The views of a scene show one set of named points, each view turned or mirrored, and shifted as a whole, with a little noise and some points left out.

Scene 1
View 1
q_536: [ -1  -1   2 -14 -34 -34  -8  17  -4   7   4   6  23 -16  32  59  24  13
  29 -15  29   8  38   4]
q_47: [ 18  -2 -24 -10  15 -17 -16  20  -2  32  -2 -15  10 -54  11  37   4   9
  -4  10   7  27  29   3]
q_414: [ -4   6  -6   0 -22 -26 -13  14  -3   7   4  -2  17 -32  27  49  14   5
  32  -6  25   9  30  -1]
q_965: [  2 -22   0 -21 -59 -46 -40  -1  -3  11   0  39  31 -24  53  44  -6  37
  -1 -16  34   7   1  -6]
q_552: [ 11   1 -27 -16  15  -3  -1  18 -12  43   4 -24  -2 -41   7  27  20  19
   0   8  13  36  56  11]
q_485: [ 27  21  14  -1   3  -1 -17  12   4  -9  25  -5 -16 -36  -7  33  14  -8
 -17 -16  11  -2   6  10]
q_456: [ 25  16  40  -2 -43 -15 -14   3   9 -16   8  21  22  -6  16  64  32 -10
   2 -30  19  -8   5  10]
q_227: [ 28  -1   1 -43  -2 -15   3  25 -11  32  12   1  -5 -20  10  46  39  25
 -20 -20  14  27  60  24]
q_35: [  5   0   7 -22 -36 -29  -8  16  -8   6  12  13  10 -11  30  51  27  19
  15 -24  30   6  39  11]
q_474: [ 28  -1  20 -14 -35  11 -18 -18  -5  19  13  18  -3  -8   8  17  22  30
 -44 -20  21  18  11  14]
q_748: [ 25 -12  -8 -31 -12 -17 -13  10  -7  41  -1   6  12 -28  18  41  20  30
 -25  -9  12  32  38  14]
q_999: [ 23   8   2   3  -8 -17 -31  11   7  -3   8   3   7 -45   9  39  -1  -5
 -10  -6  10   1  -6  -2]
q_287: [  2  -1  -7 -21 -20 -13   1  12 -15  25  13  -4  -2 -16  19  34  30  29
   9 -14  28  21  54  14]
q_188: [ 21  11   1  -9   5 -15 -37  16   0 -12  39   2 -35 -53   0  12 -14   9
 -30 -19  18  -6 -11   0]
q_905: [  1 -16   9  -2 -78  10 -22 -44  -9  38 -13  30  34   7  37  17  18  49
 -15  -4  36  28  15   3]
q_835: [ 17  -9  18 -10 -57  -3 -31 -24  -2  11   8  34  11  -7  27  21   8  34
 -30 -20  29   9  -6   5]
View 2
q_905: [ 38   7 -24 -26  -6 -14  54 -18 -16 -17  19 -35   1  30  33 -39  21  20
  -1 -24  27  -8  33  16]
q_474: [ 30  -4 -30  -1   2 -12   7 -24 -28 -10  -4 -30  -6   5  26 -33   5   1
  -1  -5  28  -3  14 -13]
q_456: [ 31  16 -15  -8  -8  -2  25 -13 -37  -8  -8   5 -19 -22   2   9   3 -10
 -13   0  15  22 -10   9]
q_536: [-12  10   1 -15 -34   6  22   3 -15 -23   8  15  -8  -7   7  17   4  16
 -17  -4   8   6  13  11]
q_552: [-46 -13  14   3 -36  12 -38 -14 -26  -9  28   3 -16  12  16 -15  -1  28
  -8  -8   9 -19  20 -40]
q_485: [  8   8 -11  12  -7   8 -43 -12 -47  -8 -18 -10 -22 -16  10   4   5 -11
 -12  15   8   9 -11 -35]
q_35: [ -4   0  -8 -11 -30   2  21   1 -14 -30  -2   7  -3 -15   7  11   0  17
 -16   3  17   3  19   4]
q_414: [-16  19  11 -15 -33  13  -3   6 -26 -20   9  11 -14  -1  13  17  12  12
 -18  -4  -3   6   6   4]
q_965: [  7  20 -29 -13  -9 -15  20  16  12 -24  -3   0  -5   8  42  -1  -1  -4
   5 -26   8   2  17  47]
q_47: [-36   0   8   8 -25   7 -46  -6 -23   1  21   7 -24   9  24  -9  -7   7
  -1 -19  -3  -8   3 -20]
q_287: [-21  -9  -2  -8 -33   6   1 -10 -19 -29  10  -3  -1   0  12  -3   3  28
 -16   5  21 -13  28 -20]
q_748: [-21 -20 -13   5 -20 -10 -11 -18  -9  -3  18   3  -8   3  20 -23 -18  13
   2 -15  24 -12  16 -14]
q_188: [ -1  12 -30  20   3   5 -74   5 -27 -24 -38 -21 -14  -6  34   2   3 -20
  -4  17   5  -1  -6 -24]
q_227: [-28 -34  -9   7 -30  -2  -8 -22 -17 -14  10   6  -3 -15   1 -13 -22  22
 -10   6  35 -15  21 -36]
View 3
q_999: [-21 -14 -31  33 -12  16  23  16  -9  -1  20  -7  -4 -24   8 -16 -12   9
 -15  30   2  15 -14  -1]
q_227: [ 16   0 -11  -5  27  -3   3   6 -29  16 -26 -14  -9  21  10  19 -30  26
 -26  -8 -22   5   9  -4]
q_456: [-26 -24 -15  25 -22  25   2   7  -1   6   2  -4  22  -8  12 -10 -36 -10
  10   2 -15 -20 -23  19]
q_536: [-37 -15 -25  27  10  31 -16  17  -4   8 -21  -1   5   0  -7  -6 -32  10
 -30 -14 -20 -12  11  24]
q_552: [  8  15 -24  13  42   8   2  21 -36  -2  -9   3 -32 -10  10  -3 -19  41
 -54  -1 -23  19  13 -16]
q_287: [ -9   0  -9  20  31  21 -12   8 -33  11 -29  -9 -17   1  -8   1 -34  15
 -35 -27 -23   3  17   5]
q_35: [-26 -16 -17  25   9  23  -8  12 -12  14 -23 -12   3   6 -11   0 -32   0
 -17 -15 -18 -10  10  20]
q_485: [ -1  -6 -12  25 -11  10  27 -14 -26   2   8 -16 -14 -17  15 -18 -21   3
 -18  22   2  25 -30  -2]
q_474: [  7  -9   1  26  -1  10  14  28 -39  15  13 -20   4 -12  -2   2 -22  -5
  28  -8 -14 -17  -4 -20]
q_47: [ -6   4 -39  17  25   8  11  28 -18  -4   6   5 -20 -16  11  -7  -9  39
 -46  22 -13  17   9 -10]
q_965: [-43 -30 -36  41  -3  29   0  57   3  21   5 -16  18  -2 -33   5  -7   0
  10   4  -4 -24  34   8]
q_835: [-12 -20  -6  40  -8  17  12  43 -27  20  17 -22  12 -14 -20   1 -18 -12
  35  -6 -10 -24   8 -15]
q_748: [  8  -5 -24   7  25   0   7  37 -23  12  -5  -7  -3   8   2  15 -18  31
 -14   3 -20  -4  18 -14]
q_905: [-12 -10   0  42  16  29 -11  72 -36  12  16  -3  10 -25 -20   1 -26  -4
  39 -34 -33 -50  25 -25]
q_414: [-38  -8 -29  36  11  31  -9  17  -7   1  -7   3  -8 -15  -2 -17 -26  12
 -39  -4 -14   2   7  15]
View 4
q_456: [-19 -16   7 -26 -46  17  -4 -32 -13  -1  15 -25 -13  31 -18 -16  30  18
  19  -4 -20 -16  21 -31]
q_485: [-35 -32   4 -41 -45  32 -10 -44 -34  16  36 -20  18   8 -16 -30   3  15
 -16  28  -8   8  27   4]
q_287: [  7 -13 -10  -7 -28   1 -36 -15   8   3  36 -19  25  -7 -11 -11   4  -8
 -12  15  -7  28   1 -23]
q_835: [  9 -25  22 -38 -15 -11 -14 -51 -13  -5  32 -25 -18  36 -28  15  15   0
  12  13   4  15  43 -40]
q_965: [  4 -15   8 -25  19  -9 -42 -48  -8 -27  44 -18 -16  40 -28   5  22   3
  13 -13  -5 -18  11 -51]
q_188: [-33 -40  18 -56 -13  26 -29 -57 -43   8  56 -15  27  20 -29 -29  -7   8
 -35  34   3   2  41   5]
q_47: [-19 -13 -22 -24   0  20 -31 -44 -36  -3  44 -12  14 -19  -5 -13  -4  14
  -9  17   0  28 -25   4]
q_999: [-39 -25   0 -41 -15  27 -18 -57 -40  -1  43 -19   0  11 -21 -20   9  19
  -3  11  -9   0  14  -7]
q_227: [ 25 -13 -11 -12 -29   5 -34  -5  -7  12  11 -12  30   1   2 -19   2   7
 -13  36   4  22 -11  -3]
q_552: [ -3 -12 -26 -10 -15  13 -35 -28 -16   4  42 -13  28 -35  -2  -9 -10   0
 -19  26   2  48 -24   1]
q_414: [-29 -11 -15  -9 -20  16 -33 -34  -3  -7  51 -22  10  -6 -18 -20  13   2
  -1 -12 -23   6  -7 -27]
q_536: [-11  -8 -12  -3 -25   8 -35 -21   8  -8  37 -19  11   7 -17 -18  22   1
   6 -14 -22  -4  -7 -37]
q_35: [  0 -13  -2  -9 -28   3 -34 -16   8  -4  29 -20  14  17 -17 -18  19   0
   0  -2 -16  -5   6 -35]
View 5
q_965: [ -7  24  -6  -4  -6  33  32 -17 -20  32 -19  28   2 -23 -19  -3  -8  20
  40 -19   8  19   2  18]
q_485: [ 15 -16  -1  20  -7  12  17  -8  17   3   6 -32   9  34  38  -4 -17 -12
 -21 -24 -15   7 -12  -5]
q_474: [ 14  -1  -7   4 -42  22  12  24  -3   6   7 -12  -9   9  14  -3 -21 -12
  25 -14  11  25 -22  33]
q_835: [  2  15  -5   0 -34  27  13  19 -14  17   0   8  -4  -2   3  -4 -11  -9
  30 -18  12  35 -15  28]
q_905: [ 10  13  -5  14 -46  43  42  21 -23  15   5  14 -17 -16  -3   2  -9  -9
  57   7  23  47 -13  68]
q_188: [ 12   2 -17   6   5  19 -16 -21 -12  -3   0 -30   9  28  29   3 -20 -24
 -21 -39 -26  15  -7 -18]
q_227: [ 28 -29 -11   8 -21  28  21 -27  22   0   0 -46 -20   8  21  -1 -55  12
  30  -6  16 -32 -17  33]
q_999: [ 13   0  -8  13   3  15  33 -15   5  10  -4 -14  17  24  15  -2 -10   5
 -10 -19 -26  21   0  -3]
q_35: [  0 -12  14  21  -8  29  35 -28  12  25  -6  -5 -12 -11  15  -3 -19   9
  26 -14  26 -15 -10  21]
q_748: [ 30 -10 -24   2 -18  30  29 -20   7   0  -5 -31 -10   7   1   1 -47  17
  37  -3   0  -4  -8  36]
q_287: [ 18 -19   0  27 -10  40  32 -36   7   8   0 -27 -21  -5  26   5 -30  -3
  27  -4  19 -16  -9  38]
q_536: [  2 -11  15  28   0  30  53 -38  14  29  -9  -3  -7 -11  13  -1 -13  19
  23  -7  21 -14  -4  21]
q_456: [ -5  -7  22  13 -23   4  44  10  25  32  -2   8   8   9  14 -12  -2  15
   6 -16  16   8 -15   3]
q_552: [ 42 -25 -24  31   0  42  46 -48   8 -13   0 -53 -12  16  26  10 -44   0
  18   8 -13  -7   0  43]
q_47: [ 40 -14 -30  22  10  32  46 -49   8  -7  -6 -48   4  22  11   8 -41  12
   9   2 -29  -2   7  24]
View 6
q_485: [-15   6 -15 -11  -9   4  -8  -8 -17 -21 -23  43  12  -2 -11  -5 -15  -4
 -37   0   2  -7  -2   3]
q_287: [  5 -16  -3  12   9 -14  -5  -4 -29   3 -35   8   7  12   0  15  44 -30
  -5  11  33  -2 -19  -8]
q_552: [ 16 -34 -11  34  16  -2  14 -20 -35  -7 -33  19  26  14  -5  25  32  -9
 -14  34  29   6   5   9]
q_227: [  7 -23   1  21  15 -27  -8  -6 -29  24 -32   7   9   8  -3  26  11 -22
  -9   2  34  -9  11 -19]
q_414: [-18 -16  -4  -7  10  23  -6 -20 -32 -17 -23  20  -7  16   7   9  52 -33
 -10   9   7   5 -24   8]
q_965: [ -4  -2   7 -20  32   6 -16   9   2 -14 -14  -9 -20  32  45  24  62 -26
 -24 -22 -29  -2 -45 -19]
q_474: [ 16  -1  -4 -15   4 -15 -18  29  14 -16 -21  -4   5  10  18  12   4 -12
 -46 -12  26  -7 -24 -11]
q_35: [-13  -9   4 -11   9  -2 -18  -5 -23   4 -25   8 -16  14   7  12  43 -42
  -6 -10  19  -6 -27 -14]
q_999: [-16  -2  -9 -13   7  23  -7 -14 -10 -30 -15  32   3  13  10   8   6  -2
 -40  -3 -21   1  -8   8]
q_905: [ 30 -18   2 -21  15  -2 -15  44  25 -29 -16 -33  -3  29  45  23  56 -31
 -45  -2  45   3 -52   0]
q_536: [-18 -18   5 -13  12  11 -16 -14 -29   0 -24  11 -21  17  11  14  56 -44
  -5  -4  15  -1 -25  -3]
q_748: [ 14 -29   1  18  27 -13  -4  -2 -13   5 -24  -2   8  20  19  34  21 -12
 -23   2  12  -2   2 -13]
q_188: [ -7  30 -24  -1   2  -9   0  -5 -11 -24 -25  46  27  -1  -5  -3  -3  17
 -38  -2 -38  -8 -14 -11]
q_835: [ 13   8  -3 -24   9  -9 -20  34  20 -24 -17  -9  -3  19  32  11  26 -14
 -48 -16   9  -6 -41 -15]
q_47: [  5 -32 -10  22  22  13   9 -26 -27 -16 -24  23  16  19   8  24  25  -2
 -27  21  -4   9   9  10]
q_456: [-27  -6   5 -40  -4  17 -31   3  -5 -13 -14  15 -29  12  11   3   9 -36
 -33 -27  14  -5 -18  -1]

Which points are out of place in each view (at most two, in the order of its rows)? Write none if all are in place.
view 1 -> q_456, q_474
view 2 -> q_905
view 3 -> q_287
view 4 -> none
view 5 -> q_47
view 6 -> none

Scene 2
View 1
q_496: [ 21  32 -22  19 -14 -18 -22  18  27  17  44 -28 -17  15 -16 -24  -3  14
 -46 -25   0 -32  14   3]
q_85: [ 32  29 -50  10  -4 -46 -37   7  -5  19  45 -28   7   6  23 -53 -15  14
 -19 -42  18   4  -5   5]
q_647: [ -9  -7 -12  19   8 -16  -7  18 -48 -53 -42   8   5  -8  47  -5 -25 -18
  54 -11  18  54  -6  31]
q_885: [ 45  21 -51  19 -27 -20   9  11   2 -21 -15  13 -11  14  24 -14 -23  -5
  32  -4  25  10  26  27]
q_419: [  4  -2 -23  31 -18 -11  -4  27 -15 -23   0 -14 -23  -1   5  -7   1   0
  17 -20   3  -2   7  11]
q_397: [ 27  -9 -68  35 -23 -27 -23  11 -27 -11   5 -27 -21 -11  14 -40 -12  21
   4 -21  20  -6  13   0]
q_20: [ -2   1 -18  19   1 -18  -2  22 -43 -44 -31   9  14  -4  44  -1 -15 -13
  57 -23  15  43  -1  32]
q_814: [ 10  11 -20  13  -5 -32   4  22 -34 -27  -5   4   8   2  48 -12  -6 -21
  60 -34  13  44 -18  27]
q_111: [ 12   6  -8  33 -29  16  38  29  -3 -57 -59  31 -15  15   9  40  -7 -20
  65   9   5   7  38  41]
q_120: [ 15  36  -2  -4   7 -22 -11   9   5 -23  -9  14  10  21  33 -11 -36 -22
  15  -9  19  40   2  35]
q_209: [ 27  23 -28  18 -18 -18 -15  13  22   0  23 -18 -28  16  -5 -24 -16   5
 -25  -8  12 -16  15   8]
q_877: [ 43  49 -47   6 -17 -43   9  18 -12  11  28   8  38  19  42 -17   4 -10
  53 -58  11  19   1  30]
q_482: [ 22  25 -26  22 -19 -19  13  26 -10 -13   3   6   9  12  21   2   5  -7
  42 -35   4   6  12  25]
q_311: [  7 -17 -20  31 -20  -7 -16  16   9 -30   1 -27 -70  -1 -11 -25 -20   3
 -26  16  12 -11   6  -1]
q_535: [ 14   8 -18   1   7 -27 -14   5 -18 -45 -32  15  -7   8  50 -24 -49 -22
  33   7  34  60  -8  34]
q_96: [ 33  10 -51  22 -18 -20 -24   4   6 -11  -1 -13 -25   8   8 -33 -31  13
 -17   1  25  -5  25   9]
q_789: [ 11  16 -24  22  -7 -16 -17  17  -5 -10   9 -14  -7   5   7 -15 -10   5
  -6 -21   9  -4  12  13]
q_757: [ -2  40  -1   6  13 -28 -25  22  -8   9  34 -15  33  12  19 -13  -3  -3
  -6 -52  -4  11  -6  20]
View 2
q_96: [-11 -51  33 -19  -6 -28  26  24 -23   3 -25 -21 -14 -17  13 -24  17   4
  18   1  36 -29   3 -16]
q_789: [ -6 -33  38 -22 -11 -11  21  -2 -27  12  -6  -1 -12 -11  13 -12  -1   1
  26 -14  26  -2  -1  -5]
q_885: [-34 -41  24 -15 -28 -26  -4   7 -33 -11 -13 -28 -23   7  29  -8   5 -15
  -7  -5  31 -35 -33  -5]
q_482: [-24 -30  35 -19 -41 -11  -6 -21 -37   6  11  -6 -21   7  27   9 -13 -20
   7 -21  24  -2 -30   5]
q_814: [-35 -19  40 -33 -13 -26   1 -18 -59  22   6  31 -18  15  46  27  -8 -18
  -4 -22  25 -10 -64  10]
q_85: [  8 -61  37 -24 -17 -37  57 -18 -38  47  -3   3 -14 -39  -9   7  15  -6
  27  -2  45  -8 -10 -36]
q_647: [-39   6  39 -36  18 -15 -16   4 -54   3 -10  46  -2  27  68   2   7  -7
  -5 -14  19 -10 -70  15]
q_209: [ -6 -49  35 -21 -14 -17  39  11 -20  11 -16 -27 -20 -18  -6 -14  -9   8
  31 -17  31 -19  22  -5]
q_877: [-20 -47  26 -18 -56 -28  14 -51 -50  30  21  -7 -27  -4  11  34  -8 -36
  -6 -10  35  -8 -58 -20]
q_535: [-46  -6  21 -35  28 -29  15  10 -53   6 -28  19 -14  25  41   7   3  -1
 -10  -5  30 -43 -71   2]
q_120: [-37   1   9 -29  15  -8  28 -11 -42   6 -19   0 -22  27  10  13 -17   1
  -2 -13  25 -30 -53  -1]
q_419: [-13 -33  53 -27 -18 -10   2  10 -30   6  -1   6 -13  -4  33 -11  -8   0
  28 -29  20   2   7  18]
q_111: [-53   3  27 -14 -29  10 -54  12 -25 -48  -6 -22 -20  48  59 -19 -21 -14
 -11 -29   5 -16 -30  38]
q_397: [ -4 -67  57 -22 -19 -39  10  19 -36  17  -9   8  -5 -33  39 -20  32  -6
  21  -2  38 -11  -4 -15]
q_311: [-14 -43  58 -32  13 -22  24  52 -23   0 -29  -6 -13 -11  27 -32  -4  23
  37 -26  27 -24  36  20]
q_20: [-34  -1  38 -29  -2 -12 -16 -10 -52   5  -1  35  -7  21  57   7   3 -16
  -3 -15  18  -6 -66  10]
View 3
q_120: [-17  23 -31  45  44  47  -1  -8  19   6  30   5  13 -18  13   8 -11   5
  10 -41  23 -22  -6 -23]
q_311: [-15   4 -21   6   0  24  -3  55  40 -28   0  21  13  29   3  24 -44 -21
  20 -17 -39 -23  30 -64]
q_419: [ -6  13 -18  24  14   9 -11  22  25 -24  12  14 -27  23  14  22 -37 -16
  40 -15 -11 -14   1 -36]
q_20: [  8   1 -29  68  53  44  -7 -17  36 -13  48  -9 -25 -13  12  20 -33   2
  60 -39   9   5  -7  -8]
q_482: [ -7  23 -45  38  27   7 -18  -9   9 -11  30   7 -43   9  15  23 -13 -10
  34 -31  12 -15 -22 -19]
q_757: [-20  37   6  19  22  26   4 -27  -2 -14  11   4 -16  19  19  -4 -33  -7
  10   1  49 -22 -32 -22]
q_397: [  0  -3 -44  11   5  30  -4   0  33 -49  36  -6 -24  38 -18  14 -48 -34
  29 -12 -14  -5 -12 -51]
q_85: [-21  29 -29 -12   0  41  14 -26   0 -42  24  -8  -1  48 -13   3 -35 -33
 -11  -7  25 -19 -33 -49]
q_814: [  3  19 -31  53  48  46   3 -26  12 -20  45 -10 -25   4  17  37 -24  -1
  50 -49  13   6 -14  -4]
q_496: [-31  32 -18 -19 -14   0  -6  21   6 -22  -9  26  -6  41   4  -2 -27 -28
 -15   9  10 -44 -13 -60]
q_96: [-18   4 -54   8   3  28 -10  19  34 -26  25   8   6  21 -19   5 -29 -29
  -2 -19 -13 -28   1 -61]
q_885: [-11   9 -79  36  23  23 -22   5  27 -10  43   6 -18   2  -9  20  -7 -15
  16 -47  -8 -19  -8 -37]
q_877: [-11  38 -60  26  27  23  -6 -49 -16 -17  44  -8 -45  21   6  25  -1 -17
  14 -39  39 -11 -49 -10]
View 4
q_209: [-49  10   8  -7 -46 -57 -18 -56  10 -26 -16 -13  22 -19 -13  10   0   0
  25 -14 -10 -18 -11 -11]
q_111: [ 21 -35  -4  17 -20 -21  40 -94  24 -22  27 -40  23 -12  -8 -27 -24  -9
 -55  29  18   1 -82  14]
q_757: [-36  13   6 -13 -22 -26 -28  13  -3 -10 -10  21   0 -50  -1  -8 -15 -12
  -2  16  13 -22   0 -20]
q_535: [  7 -20 -36 -12 -30  24   5 -41  -2 -31 -11   8  60  12  27 -37  14  -1
   4  43  11 -33 -48  -2]
q_311: [-37  -9  16 -17 -64 -49 -24 -68   3 -57 -20 -28  15  24  -2   8  -5   2
  28 -17 -23  -9 -42  22]
q_877: [ -9  10 -19  19 -31  -1  18  -3  -6  27  22   4  36 -64 -19 -17   0  -9
  -2  30 -13 -18  -5 -52]
q_20: [ 24 -15 -14  -3 -23  21  16 -16  -7 -19  14   0  27  -6  10 -42 -13   0
 -20  42   3  -7 -54   9]
q_496: [-65  20  21  -8 -44 -74 -31 -40  11 -21 -19  -8   4 -34 -20  21  -7  -1
  29 -23 -10 -15   7 -16]
q_419: [-15  -5  17  -4 -46 -34  -8 -34   0 -31   5 -19   1 -11 -11  -5 -22  -3
  -1   0 -17   0 -39   8]
q_397: [-13  23   6  -1 -52 -25   2 -28  -7 -16  -2 -16  29   0 -17 -14  -2  28
  50  -8 -41   6 -20   8]
q_96: [-33  14  -2  -4 -42 -41  -4 -62   9 -24 -17 -13  40  -1  -9  -7   8  18
  43  -8 -14 -12 -18   1]
q_85: [-42  31  -3  -6 -41 -27 -19   2  -9   0 -13  12  29 -37 -12  -3   5  10
  47   0 -22 -18  16 -28]
q_789: [-27   7   7  -7 -34 -36 -11 -33   4 -22  -7  -7  13 -19  -8  -9 -11   4
  14   2  -5 -10 -20   1]
q_482: [ -6  -5   0  10 -31 -19  14 -29   4  -1  19 -12  17 -39 -15 -16 -16  -8
 -16  19  -6  -8 -30 -19]
q_814: [ 13 -17 -17   0 -39  23   9  -5 -15 -11  17   0  28 -18   5 -29  -8 -13
 -14  40 -11 -17 -43 -16]
q_647: [ 28 -20 -16 -12 -25  29  10 -20  -9 -32   7   3  31   9  22 -47 -13   1
 -18  45   6  -9 -64  19]

Which points are out of place in each view (at most two, in the order of its rows)? Write none if all are in place.
view 1 -> q_419
view 2 -> q_120
view 3 -> q_397
view 4 -> q_85
